Each row is a point on a landscape with many valleys, with its height.
From any point a ball rolls to the lowest of the 2 points nearest to it. It stops when none of these is lower. Distance is the straight distance between rows; heights are no part of it.
Fipef h=473: [-26  18  -2  39   5   5  47  12   9 -44 -17 -44 -11  15   5 -32  12  25
 -33 -26  -1  -6  19   1]
nakof h=210: [ -8  10   7   9  -1  20  14  10  -5   5  15 -13  30 -45  -1  -8  14   4
   4   2  33  -5  -4  -3]
sovo h=661: [  5   8  21  79   8 -19 -27 -30 -15   6 -10   0  -2   2 -29   6  -1  -2
  26   7 -11 -24  -6  36]
das h=166: [  8  17   0 -43 -44  -2 -20   6   4 -42 -25  35 -20  21  26 -18 -11 -39
 -19 -19 -25  21  -3   3]
Til h=454: [ 26   1 -13 -54   3 -31 -30  40   6 -12  -4  50  20  -8  -4  45 -17  -5
 -29   3  -2   2 -22   8]
Geg h=352: [-13   4 -11  36   3  14  -7 -13 -12  10 -25   7   1 -37  24  -2  16   5
   3   1 -19  28  36   9]
ruti h=137: [  6  24   0 -10  -5 -27 -57  15  20   1 -13  39  13 -22  25 -18 -25 -16
  -6   2 -17  19  -3  20]
Givuz h=783: [-27 -15  -4 -54  -7  10  23  22  25 -16 -15  13 -20  11  28 -28 -10   3
   4   1 -12  15   2 -44]
leg h=468: [ 12   5   3 -44 -22 -33 -18  55  -6 -20  -5  29  10  14 -33  25  -4  -5
 -11   5   3 -14  -2  -1]
dubit h=425: [ -5  14   1  70   4  28  10 -22 -23  14  20  -6  14 -20  -8 -24  -3   4
  26  18 -28  16  34  15]
niz h=115: [ -5 -27  13  48   3  36  48 -21 -14  -8  -8 -26 -12 -16  -5 -14  20  50
   2  -3   9 -39  25 -19]
nem h=334: [-24   5   4 -11  -3 -15 -17   3  23 -13 -41   0  -7  36   5 -38 -17  22
  12 -17  10  -2 -20  -2]
pegi h=288: [-30  21  -7 -18   4  -6 -22  31  51 -26  -3  22  40  -3  14 -34 -10  31
  15  -3   3 -11 -15   5]
melo h=240: [-39  11  -4 -46 -46   1  21  19  13 -11  16 -14  17  -6  18   2  14  31
  42 -21  24 -51   5 -22]
fuz h=224: [  4 -17   9 -27 -30  -5 -16 -40  16  44  19   3  -2  17  34 -14  -9  -7
  39 -17  -4  37  -2  -6]
Lize h=413: [ 12   8   8  -3  -2 -19 -16 -24  32  -9  35  -2  27 -21  29  21  22   0
   3   2 -10   7  15  -8]
resol h=181: [ -4  -9  -1 -23  -5  37  12  28   8  -3   7  -8  16 -11  21  16  -5  12
 -20 -11  -9  43  13 -21]
fub h=483: [  2  33 -12   1  24 -18  15  10  24 -64   7 -19   2  -9   2   0  -8 -14
 -49 -25 -17   8  -8 -12]
rinum h=165: [ -1  36  18  18 -21   0 -36  11  -3 -21 -19  55  22 -14  20 -24 -16 -21
  20  19 -15   6  -6  25]
bos h=562: [ -5  -6   8  -7  12  22  13   4 -19  32  10  14 -29   1   8 -11  22  25
  38  59  16 -31  26 -19]
fugot h=790: [-40  -4   6 -28 -15  24  15  49  25 -35 -24  16 -23 -19  27 -35 -33   5
  -9 -16 -29  18   8 -43]
gizi h=247: [ -6 -17   9 -59 -13  12  26  39   9  17  23  16   0   1   7  30   5  22
  21  23   8  -7  12 -33]
baf h=254: [ -7  12   8  -4 -51  11 -15  29 -21 -24 -13  10  10  -3  14 -33  13 -31
 -14 -19  11  23  10  11]
bukel h=453: [ 27  17  17   7  36 -44  -6  18   9 -34  27  -6  -3   6   5  46 -11   9
 -46  19 -21   5   8 -22]
nalet h=452: [-41  38   2  39   6   8  43  54  30 -51 -15 -23   4  14  21 -40  -9  33
 -40 -29 -12   6  17  20]
Zalod h=412: [ -4  21   4  70  14  19   6 -15 -14  12  -2 -26   1  -2   5 -26 -15 -16
  -8  -3 -23  40  15  25]
Vum h=71: [ 20   1 -13 -66  -5 -34   8  23 -17  39 -22  23 -45  16   5  35 -26 -25
 -15  -7  17  19 -16  10]
tetur h=113: [ 27 -12 -17 -48 -19 -15 -17   8 -23  20 -32  35 -12  29   8  37 -10 -39
 -30  -6  -4  21 -17  29]
patil h=380: [-25  47  -4  29  20 -11  12  10  41 -23   8 -13   8 -37  26 -29 -17  21
   2 -15 -25  13  21   2]
Zuru h=295: [ 25 -10  11 -13 -18 -15 -10 -13 -21  22  19  10 -16  33 -35  16  10 -20
  33  22   4 -18  -3   5]
kulug h=332: [ 14 -11  -5  -8 -26  36  32 -34 -31  34   5 -27 -10  -5  -5  13  -8  13
  24 -17   5  -3  15 -17]
luper h=416: [ 17   3 -13 -16  23 -18 -42   0   7   6   7  18   4  25  12   7 -13 -45
 -32  17 -23  36 -18  21]
Lusi h=487: [ 20 -22 -17 -38  10 -35   2  32 -17   0   5   8   2   9 -44  23  11   1
 -29  17  18 -27  -6 -11]
vavi h=723: [-19  25 -18  -6  -5  42 -34  30   9 -19 -15  20  22  32   8  -1   9   3
   6  -5   1  26 -13  36]
Ribi h=132: [ -3  21  10  10   6   1   7  53 -16   3   7 -25   3 -23  14  16  -1  15
 -42   4  10  16  27  -6]
Fabim h=579: [  8 -23  18 -24  -1  16  18 -16 -14  46  30  16 -39  -5  -3 -20  16   5
  56  38  43 -36  -9 -18]
tirud h=323: [ 22 -39 -12  13  24  14 -13 -49 -25  60  19 -30 -32  35 -19  15  15 -13
   0  17  12 -20 -12  24]
rosu h=317: [ 11 -30 -22 -51  -6 -28   4   8  -1  24  -6  29 -11  16  -9  11   4  10
   2  20 -16  -2  25 -11]
tor h=206: [ -4  -6  -2 -65 -44   5  18  27   3   1  -4  -9  -7  -7   4  41 -18   5
   0 -52   4  16  -6 -25]
mumer h=374: [ 12  18  32  15 -17 -19   2 -17 -10   2 -15 -14 -20 -13  26  13   3   8
   0  -5   9 -18  15  -8]
natif h=109: [ 21 -36  -4 -36  14   7  10  -1  17  38  16  -1  23  10 -15  23 -41  17
  -1   0 -12  32 -11 -22]
kezil h=248: [  7  -8  11  30  -7  25   8   0 -27  21  35 -31 -15 -11 -26   0  25  16
  12   9  14 -18  31  -5]
pime h=634: [-11   1  17   7   2   7  -8 -36  -1   0  -3  -4 -35  18  -6  13  29  -8
  51  -7  29  -8 -32  -6]
lafa h=191: [ -4  15  12  37 -13   1  30   7 -16  -6   8 -13  14 -43  11 -31  16  26
  -6  21  12 -48  44   0]
kemi h=797: [-39   3 -17 -41 -17   1  10  65  26 -48 -19   1  -6 -15  19 -35 -24   2
 -40 -27 -20 -11   6 -30]
fir h=499: [ 28  -9   8  38  34 -53 -18 -35   7   5 -11 -16  -4  -8 -12  27 -11  24
 -29  -9  -6 -27  -1   4]
rin h=237: [ 17 -27   3  -4 -11  13  -3 -19 -41  50  -3   8 -10   1  13   9  24 -46
  -6  29  22   4  -5  14]
Kedap h=209: [-24  30  -6  49  -8  14  -8  27  -3   0  10 -16  29 -14 -14 -23  10  20
  14 -18   6  18  20  36]
tuzin h=364: [  6  21  12  39  -8  21  31   1   2 -33   1 -23  20 -10  -8  28 -19  21
 -15 -27 -37  23  22   2]
let h=815: [  9 -19 -30 -57   4 -23   1   4  27  13 -11  -2  19 -24  24  -3 -32  17
 -42 -36  -2  16  -7 -18]
tila h=267: [  4  11   9  23  -8  39 -32 -10  11 -24 -36  44  30  21  31 -16 -32 -24
 -13  -2 -31  34 -32  39]
lon h=346: [ 15   0   2  21  -3  37  21 -14 -25  19  -5 -31   4   5 -10  23 -21  12
 -10 -10 -17  23  18  -3]
voref h=212: [ -2 -25  12   4 -17  18  -3   4 -39  29 -17  -1 -17  -4  -6  -3  27 -16
   5   3  38   7  -6   1]
tumer h=171: [-12 -35  22 -10  -8 -10  -7  33  13 -25   8  18  -3 -18 -10   8  41  -5
  -2  11   2  16  14 -32]
vazir h=215: [ -9 -27  21  -6  -7 -19 -23  28   6   8  -7  23  -3   2 -11   1  25  16
  18  19  21  -5   1  -9]
pas h=681: [ -2 -13  18  53  -5 -10  11 -27   8 -20  -1 -23  22 -10 -29 -43  13  19
   8 -22  31 -45 -20  13]
fenad h=326: [ -3  25 -24 -47   1  24 -13   8  31 -22   0  47  31 -25  41 -15  -2 -16
   5  15  -4   7 -14   3]
bida h=238: [  6  -7  25  37  22  16   0 -25  27 -38 -12  15  38  20   7   1  -6 -12
 -14  11 -10  16 -37  12]
ter h=278: [ -4   0  -5 -14   1  13 -31   5   3  19 -28  -5  -6  23   0   1 -33 -15
  -4 -35   5  49 -33  14]
Vazin h=470: [  7  34  15  38  23 -25   9  28  24 -55  12  -3  13  -5   6  11  -9   7
 -50  -3 -26  11  10   8]
pud h=383: [  4   8 -11 -20  16   8   7  24   4 -23 -14  17   9  42 -24  -6 -14   9
 -11  36 -21  -7   2 -12]
guzu h=316: [ 18 -34  -5 -35 -25  20  30 -21 -23  48  -6  -7 -13  22 -10  10 -18   0
  17 -12  10  16  -7  -8]
Lepab h=172: [ -2   0  -2  29  16  18  35 -36  -3 -14 -27  -7   1  -8   1  -4   4  32
  13  10  -9 -30  11 -14]
Kosi h=328: [ 17 -32  13  -5  -1 -28   2  12 -14  22   9 -28 -34 -17 -58  24   2  19
  -4 -24  29 -33  -8 -21]
marem h=277: [-42  16   6 -45 -38  -3   3  31  21 -24 -13   0  -3  28   6   0  -8  32
  42 -29  15 -30 -18 -15]
Susu h=606: [ 43 -54  -3 -29  -2  -8  32 -62 -18  57  28  15 -44  -5  -1  14  14 -52
  15  24  10 -14 -14   0]
Bok h=187: [-11  33  -1 -29 -30  -2 -21  12  10 -37 -41  36 -27  -7  19   0 -23  -7
  16 -27 -30  12   0  -4]
Bod h=525: [  4   5   8 -56   3 -31  29  30   1  10  19  17 -32   0 -25   6 -10  -1
  27  39  16 -48  -7 -35]
feku h=234: [-20  -1   0 -33 -17  -7  16  35  17 -28   8 -32   1  -5  -6  30  -8  21
 -15 -42  -6  -2   7 -32]
napop h=486: [-16  14  -7 -45  -9 -19   7  73  -3 -15  -9  12   8 -12 -35  13 -29  11
  -6   2   3 -34  -3 -20]
Febi h=279: [ 34 -32 -11  41  27   4 -19 -61 -39  44  16 -26 -31  23 -11  12  24 -25
 -27  34  -1 -59   1  42]
sur h=539: [  2 -31 -10  13  14  -4 -13 -31  -1  28  17   0  -2  11  -3 -41  26   4
  16  37  -2 -15  22  -1]
mabe h=554: [ -2 -11 -16  44  34  -8 -15 -37  -8   9   4   0 -11 -25 -16 -21  33 -24
  11  27  -7 -12  10   7]
Zilin h=410: [-29  29   0  39  30 -24   3  18  40 -39   8 -23   3  13 -16  -3  25  37
   6 -11  -1  -9   7  12]
Geko h=318: [ 23 -29  -5 -26 -25 -17 -15  -6 -19  25  -7  27   0  45 -18  16   1 -13
   6  19 -19   4  14  15]
Badoz h=296: [ 10 -12  20 -12  15 -37  16  29   7  -4  36 -29 -14 -31 -44  24 -16  15
 -14  -6   9 -25  -6 -50]
Pav h=183: [-12  12   7  42 -19  22  -5 -22  21 -26  14  -6  30  25  31 -14   9  10
   5 -21 -31  44  18  25]
fekav h=155: [-31  31  -1   6 -18 -14  15  23   5 -26  11 -19  -1 -30  17 -20  21  16
   4  -5   6 -33  37 -12]
linon h=382: [ 17  -6 -18  -5  25 -13 -16 -31  -5  11 -22 -10  -3  52  -5  39 -11  -1
 -20   0 -18   4 -14  17]
Fav h=444: [ 14  15 -33 -56  29 -27 -27  39  33 -47  10  42  13 -12 -12  27 -23  -4
 -33 -10  -9  -2 -42  -5]
niteb h=214: [  7 -20  25 -21  -2  29  10  11   9   6  26  14  16  -8  19  32  13   2
   7  29  -1  29  10 -27]
Tep h=716: [-13  29 -17   4 -21  41 -19  36  28 -48 -18  28  40   7   3  -5 -11  25
 -17 -37 -15  15 -14  42]
lopa h=327: [ 14  -1   1  28   7 -13 -29 -15  -7   2  16  -5  27  32   6   4  25 -21
 -24  31  -9  -6  11  33]
sisi h=434: [-13  -1 -21 -11  34  20  21   8  14  -8  -8 -21  14   3  -3 -29  -7   8
 -25   7  13   6 -10 -16]
Dube h=804: [-26 -16 -21 -88 -30 -15  23  63  23 -14  -2   2  -7 -13  23 -17 -29  -9
 -37 -35   0 -19  -7 -36]
kopaz h=397: [ 23 -14  23 -22 -19 -14   7  -5 -17  39   7  -4 -22  -6  17  17   8  14
   3  15  26 -27  18 -11]
ladu h=312: [ -7  -8  18  23 -24  39  10 -20 -18 -27 -24  14   1  26  -1 -18 -11 -14
  21  -9 -20  34  -9  -9]
segu h=244: [ 12 -14  36   5  -4  -6 -13 -56  15  24  25 -14 -13  20  25  -2  -5 -19
  30  -5   5  19 -25  -8]
Gog h=482: [ 27   1 -13  -7  21 -58  -8 -22  14 -21  -5  -3  17 -11  -4  24 -12  11
 -42 -15 -12 -20  -5  -8]
seda h=179: [ 35 -10 -10 -20  32 -25  -4  -2 -32  57  14  -7 -24 -26 -16  57 -23 -24
 -19   6  11  16 -17  -5]
dez h=164: [ 19   8  -8  13  10  17  -8  -4  -4  16  13  -9  63  -6 -27   6 -31  -9
  -9  -4   4   9 -27  24]
nonu h=275: [ 37 -17  13  30  29  -7   1 -33  -7  26  35 -30  15  -1  17  27  18   7
 -43  24   9 -17  12   9]
Pubi h=359: [ -2 -14  -7 -21   2 -29 -15 -22   8   9 -48   5 -19  20  14 -13   1   0
  -7 -18  16  -2 -20   2]
Dipup h=263: [ -3   2  14  61 -18  16  -4 -14 -38   1  17 -15  -4 -19 -18 -19  44  -3
  19   0  28 -26  16  27]
mokan h=672: [ 10   8  13  68  -2  -8  -2 -46  -9   2   8 -16   6   3 -26 -40  -3  19
  31  -4   6 -47  -2  29]
Vabup h=297: [ -1   3  25  35 -26  -6 -35 -16  -3 -13   6  -2  15  55   9 -16  22 -19
   3   6  -1  13  -2  32]
Kek h=337: [  2  26   4 -26  -4  23  -1  -4   9   2  16  25  24 -15  50  -5  14 -22
  15  35  13  11  -3   1]
luma h=545: [-13  -3  -6 -36   1 -12   9  29  -5  16  11  21 -21  -2 -10 -26  15  11
  34  52  11 -36  24 -24]
robi h=235: [-32  18   6  78 -10  11   5  18 -27  -2  -2  -4   5 -25  -8 -41  40  16
  22  -4  29  -5  22  41]
vaga h=384: [  1 -20   0 -16  41 -30 -15  -1  19  14 -26   2 -13   2   6   5 -10  -1
 -21  -6  22  14 -35 -12]
zul h=381: [ 19  10  24  70  -1  -1  16 -35  -9 -12   6 -25   7 -18 -10  29  -6  -2
  -8 -21 -27  13  15  12]
panep h=570: [ 13 -29 -28  -3  15 -19 -15 -51 -11  18   4  19 -12 -25  -3  20  41 -38
   8  28 -14  -9  12   0]
duz h=163: [ -9 -51   1 -27  -8   2  26   4  -3  22   2 -19 -36   0 -18   2  33  39
  11 -11  40 -53   1 -27]
Sugo h=810: [ -3  -2 -14 -74 -10 -20   9  35  29 -15 -10   8  15 -20  17  -1 -41   7
 -32 -33   8 -13 -29 -22]
Zit h=261: [ -9  17   7  16 -14  19  26  22 -10 -35 -39   4  19  -1  12  -2  -7  23
 -23  -4  -1 -13  11   5]
resiv h=177: [ -2   2   5 -37 -20   7  18  23 -26  23  -9   3 -23 -12  -8  -8  -4 -22
  11   4  33   1 -10 -18]
dira h=506: [-23  14  -4 -52 -15 -22  23  51  -3   2  16  -7  -7 -18 -25  -5 -15   6
  21   7  24 -61  -3 -30]
Vekiv h=301: [-13  49   5  51   6   2  37  28  -2 -52 -38  11  16  -4   7   1   6  22
 -24   0  -9 -19  11  33]
kibi h=403: [ 21 -28 -14 -33  39 -39 -28   0  11  15  -6  17 -12  14  19  24 -13 -18
 -46   0  -3  36 -25  -3]
futob h=772: [  3 -17   0   0 -18  16   8 -41 -18  31  11  13  -4 -13  19 -39 -13 -10
  41  19 -17  19  23 -20]
vezo h=690: [ -4  12  -8  25   1  -8   5 -29  19 -29   4 -11  32 -10  -9 -29  18  -2
   9 -15  12 -19 -12  14]
bogi h=158: [  7 -28  -5  50  41  13  -5 -49   2   0  13 -23  13  12 -20  26  27 -22
 -15   9  -5   3 -23  17]
dar h=435: [ 10  33 -21 -33  21  -3 -25  61  29 -42  32  19  26 -13  -4   5 -27  -6
 -53  -6  -8  18 -18   1]
tar h=139: [ 19 -17 -11 -11   3  14  -7  -1  14   3   4   1  46   4 -26   5 -46  -1
 -16 -19 -21  32 -23   1]
fon h=231: [ 22   1  21  56   5   9  23 -12 -15  12  19 -27  21 -25  17   5  22  29
 -31  18  15 -31  36  18]
gafa h=211: [-13  10  -9 -30 -16 -10 -18  34  -2  -9 -29  33 -37 -33  -4   6 -21 -13
  16 -15 -34  30  17 -24]
Kido h=236: [-11 -19  -2   4 -42   1 -11  -1 -25  -8 -17   0  11  -3  -9 -29  33 -21
   5 -19  25   2   2   6]
vul h=143: [ 13 -14  -5 -41 -21 -17 -18  11   0 -27 -26  36 -16  24   4  15  13 -38
 -22  -3 -11  21 -12   1]
tif h=389: [-12  29  19  69  20 -22  15   9  14 -32  23 -38 -28  -3 -33   1  34  27
   2 -16   9 -32  15  14]
suko h=705: [-16  33 -35   8   9  25   6  -5  12 -24 -22  -9  19  15 -22 -28 -25   7
  11 -24 -14   8 -14  15]
dugek h=290: [ -7  25 -10  54   1  40 -11 -10  10 -24 -22  22  25  12   3 -30 -41 -11
   1 -20 -51  48 -12  42]
Tevi h=459: [ -9  15 -37 -20  34 -23  -7 -31  35   7   0 -24  -3  -7   8 -27 -13   5
   2 -19  -6   8  -5 -15]
pel h=309: [-33  21 -17 -53 -17   8  -6  36  42 -41   4  37  22 -22  31 -32  -3   3
  16  -1  -5 -16  -8 -14]
falo h=173: [-20  12  20  -3   1  16  30  41   2 -10   0 -23  13 -38  14  20   3  26
 -13  -7  31 -15   0 -21]
modil h=313: [  1  25  21  21  -8  17  -4 -34  -8   3   8  11   5  -7  49   0  25 -16
  25  27  12   1   2   9]
gutom h=491: [  0  22  -4  23   7  -8  32 -11   6 -45 -12 -41  -5  13 -17 -17 -13  -4
 -37 -33 -10   0  -2 -10]
vot h=207: [ 33 -24  11  20  14 -19 -27  -5 -40  57  28 -17 -25 -22 -30  45   0 -27
 -12  12   0   8  10   7]
teso h=760: [ 13 -23  14  42  11  45  -5 -47 -42  53  23  -2 -28 -13 -16  -6  -2 -11
  53  31  11 -23 -11   9]
Tov h=281: [  9  -6  42  34  -4  22  20 -22   6 -26   4  -2  11  26   2  -6  -3  -2
   7  16  -7   8  -7 -13]
sarob h=366: [-35  31  -6  37  16   0  -4  11  13   2 -12 -10 -11 -43  32 -22  11  18
   8 -11  -3  30  31   7]
keki h=588: [ 30 -43 -16 -10   7   1  11 -56 -23  35  14  13 -30 -31  -5  -6  40 -23
  15  29  13 -41  12  -6]
Seres h=184: [-29  25 -29 -25  -6  -2   4  42  14 -24  -4  -7  18 -24  19   0  15  23
 -17 -10  -1 -18  28  -2]
pemuv h=262: [ 22 -10  23  17  -3 -10 -14 -57  -5  40  26 -37 -36 -11   5  16  -4 -26
  19 -25   5  12 -10  -4]
bukur h=220: [ 11 -43 -13  60  33   4 -22 -58 -23  31  27 -31  -1  12  -2  19  45 -31
 -34  28 -12 -23   1  42]
zezo h=285: [  1 -30 -22 -79 -21 -28  36  37   0  32  13  36 -20 -10  -9  25   5   9
  17  20   6 -20  23 -19]
zeg h=741: [  1 -12  -8  -7  10  29  13  -6 -21  30 -28   3   5  14 -17  20  -1  28
  18  14  22 -21 -11   3]
dasit h=349: [ -4  -7  -6  -5 -13 -21   2 -10 -14  13  -4 -23 -49 -18 -51  12   2  19
  41 -28   9 -37   8 -19]
Ginaf h=264: [  1  -1  19 -21  -1 -22   3  16  14  -4  23 -31 -19  -1 -25  15 -20   0
   2 -25   7  14 -17 -35]
ruget h=156: [-10  13   3  -4 -21  52  -2  12  24 -23  14   3  24  21  36  -7 -11  18
   2 -15 -31  49  19  -2]
Fidet h=418: [ 37 -37  16 -40 -21 -36   7  -9 -11  32  20  13 -12 -12  17  28  29 -27
 -20  11  26  -6   4  -8]
paf h=176: [ -2  -4  -8 -79 -26 -12  33  50  -5  24 -16   7 -26 -18   2  31 -42   0
  -7 -33  18   3 -14 -20]
vano h=213: [-22  10 -33 -62 -21   5  26  20   9  -8   5  -6  15 -20  18  18  14  19
   7 -12   6 -32  18 -21]
nep h=448: [-13   7 -19 -14  22  13  16 -32  11  11   8 -29  -8   8  -1 -28   1  11
  22  -4  14  -9  -8 -18]
Ses h=298: [ 15 -19 -15 -31 -10  28  12 -24 -13  24 -13  -8   5  39 -10   9 -24 -27
  -3 -20   1  35 -34   3]
Kado h=398: [  6  17   6  68  21   2   7 -25  -2 -21  -8 -12  12 -24 -12  -5 -11 -35
 -17 -16 -22  28 -16  24]
veki h=228: [ 27  10   6  17   8   0 -10  -6 -24  38  47 -29 -10 -24 -22  14   7 -15
   3  17   5  -3  24  -4]
gido h=147: [ 30 -26   2 -31  18  -5   8  -6  -9  55   5  24  -1  -8 -10  40 -30 -13
   6  21   7  18 -27  -4]
nufo h=505: [ 27 -18 -26 -16  32 -31  -3   8 -25   3   5   6  10  -1 -31  -4   6 -31
 -49  33   8 -14  -7  -3]
Zuman h=624: [ -2   1   4 -16  -8  15  17 -42 -16  22   9  -2 -56  24  -3  -8   5 -25
  56   6   9   4 -14 -21]
Sasom h=199: [  6 -26   5  41  34   9 -20 -32  10 -16  -4   6  33  27 -19  21   2 -37
 -18   9 -20  19 -42  25]
Zuvo h=395: [-14  33   7  -6 -12 -11 -14   6  45 -21  12  -3  29 -28  49  -5  -3  23
  -3 -24 -10  12  13   2]
tonag h=280: [ 18  -7  13 -13  -5 -33 -17 -14   2  23   9 -27 -24  -3 -12  18 -16 -26
  -3 -35   1  31 -14 -12]
Lin h=766: [  3  -4  12  37   9  43   6 -38 -38  38   6   7  -2 -14  13 -21  -8 -30
  31  42  -2  11  -1   0]
dared h=130: [-21 -29  -6 -46 -37   7  -2  48  18 -36  10  18   9   5  -7  -7  20   1
   0  -8 -19  16  20 -29]
koge h=356: [  7  13   3  27  18   0  -8   3  -1 -16   1  14  22  22 -19  -1   6   4
   2  44 -20 -11  13  14]
vakim h=433: [ 17  17  28  21  31 -15   4  -4   4 -10  -3 -12 -24  24  -3  38 -13   9
 -16  23 -17   1   5 -17]
duk h=711: [-27  49 -36  17   2  30  -2  19  17 -48 -32  11  23 -12 -14  -8 -11  11
   7 -42 -10   7 -18  37]
meluk h=731: [ -7   2 -17  11   6  33 -15   6 -16  20 -37   6  31  15  -1  10  -8  20
  -3   0   9  15  -8  32]
lilu h=752: [  5  -7   0  14  20  37   7 -40 -29  40  -9   4 -15   7 -10  11   3   8
  47  28  22 -29 -21   8]
Vavon h=469: [ 20   5 -32  -6  41 -45 -18 -43  19   4  12 -16  10  -3   2   6 -21 -15
 -29 -10 -17   8 -14   0]
vufek h=521: [ 24 -25  -2   4  29 -21  -7 -20  -7  18  10   2   4  10 -16 -33  12 -32
 -23  45  14 -24 -10   0]
dudos h=333: [ 10  -1  -5  34  22   3  -1 -19  -9  14 -12 -17   5 -19  32  26   8   3
 -40   3 -15  22  28  13]
Lopam h=110: [-32 -39   0 -33 -29   8  33  19  -4   8 -16 -27 -18  27   7 -13  14  46
   3 -18  21 -33  18 -29]
kuvi h=219: [ 17 -55  -6 -10  15   6   1 -20  -8  34  15 -17 -49  28 -38   4  44  17
  13   7  36 -42 -10  -3]
gis h=646: [-18  20  18  40  12  -4 -23 -12   3  -8 -18   3 -12   5 -15   6   6   5
  41  -4  12   0 -22  10]
bav h=308: [ 21 -12   5  67  37 -16   5 -41  -3   9  12 -30  21 -15  25  24  14  -4
 -62   5 -10   2  10  28]
vapup h=185: [-24  -5  -5  20 -14   8 -22  20  15  11  16  -4  46  -5  -3 -26   4  42
  23  -7  -4  16  30  11]
muz h=276: [ 16 -10  22  30  -9  20  -1 -54 -35  20   4   3 -17  -2  26   0  36 -35
  14  27  22 -27  -9  18]
Govum h=777: [-10 -17 -11 -33 -11  16  10  -5   1  14 -18  25 -13  11  12 -37 -27  -1
  30   8 -19  26   6 -27]
gafo h=405: [  4  32  -4  15  27   5  -8  -4   5 -16 -32  -3  -3  44   0  29 -28  18
 -12   2 -26  11  -7  16]
kiz h=426: [ 18  24 -16 -20  35 -20 -35  29  12 -19  23  28  25  -3  -1   3  -9 -33
 -38  31  -6  14 -20  10]
rese h=259: [-29   0  21  -6   1 -29 -19  37  36 -15   0  10  20  -6  -6 -15   1  39
  21   0  15 -25  -6 -13]
gisuk h=355: [  5 -12 -17  10  11  10 -13 -44 -12  40 -11 -30 -12  44   3  35  15  16
   4  -8   6  -6   0  24]
Pap h=107: [  7  14  -8 -10   5 -16  -9  64  -7 -14  13 -20  16 -22  11  17 -18  11
 -76 -23   2  24  17  -3]
fad h=159: [-26 -16  -7  -7 -21   6 -10  31  23 -23  17   0  27   7  -5 -39  13  18
   5  -6 -14  17  25 -14]
Sitol h=409: [-21 -15 -11 -27  19  20  24  25   0 -14 -14  -1 -12  28 -18 -18  19   8
   0  23  17 -11  -7 -25]
nukog h=265: [ 10 -22   1   3   6  -8  -5 -14  -2   5  17 -10  -4  24 -50   0  19  13
  25  11  16 -35 -10  -2]
sisum h=221: [-25  10  -4  37  -6  22  40  -3  -3 -35 -32  12  20 -11   6 -41  -8  32
  10   6 -16 -20  20  -4]
ponu h=616: [ 18 -38  -5 -25   0  -1  23 -60 -17  56  14  22 -68  32  -5  -4   4 -41
  48  28   1  -2 -13  -2]
pozo h=239: [ 11  13  20  -6  -4   9 -22 -24  16 -19 -12  38   9  27  40   5 -14 -31
   9  20 -23  23 -24  12]
Gunug h=307: [-27  -4   3 -37 -19  -7  -2   6  14   4  -6   4 -17  34  -3 -22   7  13
  46  -9  30 -10 -23 -14]
vas h=368: [-18  14  12  42  -4  -5   6   2  -8 -16   3 -28 -38 -13 -36   4  22  34
  34 -19   9 -38  21  -8]
Dem h=126: [ 15  -4   2 -60  -2 -31  32  29 -14  39  -4   2 -50 -12  -8  27 -25 -12
  -6  -5  34  -4 -18 -21]
mot h=271: [-13  27  19  25 -42  11 -23   2 -17 -28  -2  17   2  25  23 -36  19 -35
  12  -1  -2  26   7  21]
ruba h=344: [  4  41  30  56   4 -20  16   4  -9 -16 -24 -16  -9  -8  22  -1   2  25
 -23   4  11 -29  22  23]
pamo h=162: [ -6  22  12   9  12 -36 -33  18  23  -2  -8  20  -8 -29  15 -22 -14   2
   6  17 -18  11  17  -5]
legev h=241: [-19   5 -20 -10  -7  26 -40   6 -18  18 -23  33 -15  11  -7  11   0 -34
  38  -3 -15  47 -15  21]
les h=311: [-13  23   3  42 -23  41   9  -6   0 -57 -27  27  19   8 -11 -26 -26  -4
  19 -25 -40  30  -8  18]
neruv h=208: [ -9   6   4  -1 -20   6 -14 -31  28  -4  26 -12  16  10  21 -27  -2  -2
  31 -24 -17  35   3  -9]
Dop h=83: [ 18  20 -30   9  28 -31 -13  32 -12 -17  35 -32  26  -6 -10  28  12   3
 -71 -13   7  12  14  12]
Las h=227: [ -2   1 -18 -32 -17   2 -18  11 -23  30 -13  33 -30  -8 -10  17  -6 -27
  36   6 -23  38  14  -1]
nadef h=432: [ 30 -26  23  -6 -17 -25 -11 -30   0   3  24   5   7 -11  32  27  34 -30
 -25  10  -2   8  13 -10]
gupa h=192: [  4   8  -9  -6  18  24  -3  21  -3  16  -1  -3  42 -42  -4   0 -19  -9
 -21  -6  28  20 -25   7]
Kanaz h=204: [  1  19  37   5 -33  -1 -13 -13  -2 -17 -11  42   3  21  25 -14 -24   1
  42  18 -22   6   1  -4]
fak h=258: [-18 -15  -9  15  13  12 -38 -16 -13  44 -14  -7 -17   6 -14   5  -6 -30
  25 -13  -1  47 -22  17]
pama h=438: [-14   6  24  71 -10  33  -9 -15 -23  15  35   9  28 -26  10 -17  25  -6
  39  23   2  20  16  23]
forar h=431: [-36  42  -3  23  13 -14  16  47  43 -58   5 -24  10  23 -10 -27  -7  27
 -16 -25 -14  -6   2  13]
Nulu h=57: [-26 -22   9  11 -19  31  39   2 -19   0 -12 -24 -19  16  -1 -25  12  57
  20   0  22 -53  20 -21]
Vop h=698: [  6  27 -31   3   4  15  -3 -34   4 -31 -15   4  34  15  -9   5   0 -21
   5 -10 -17  -4 -21  27]

Two balls start at each pair of points below. Name the first point that both come to, or write never.
fub / tuzin | never
Sugo / napop | leg
Fidet / nufo | never
vezo / gutom | never
vufek / nadef | fekav

Call two points neighbours if one is among the 2 nearest of the other. Go from one point of each pair to the other, from neighbour to neighbour, staying as low as possible. Name the highest point that can't be avoided.
ruget / Dop | Kek
Nulu / Vum | Geko
dared / Dop | Dipup
fekav / ruget | nadef
ruti / bogi | ladu
Vum / ruget | tonag
natif / Dop | nakof
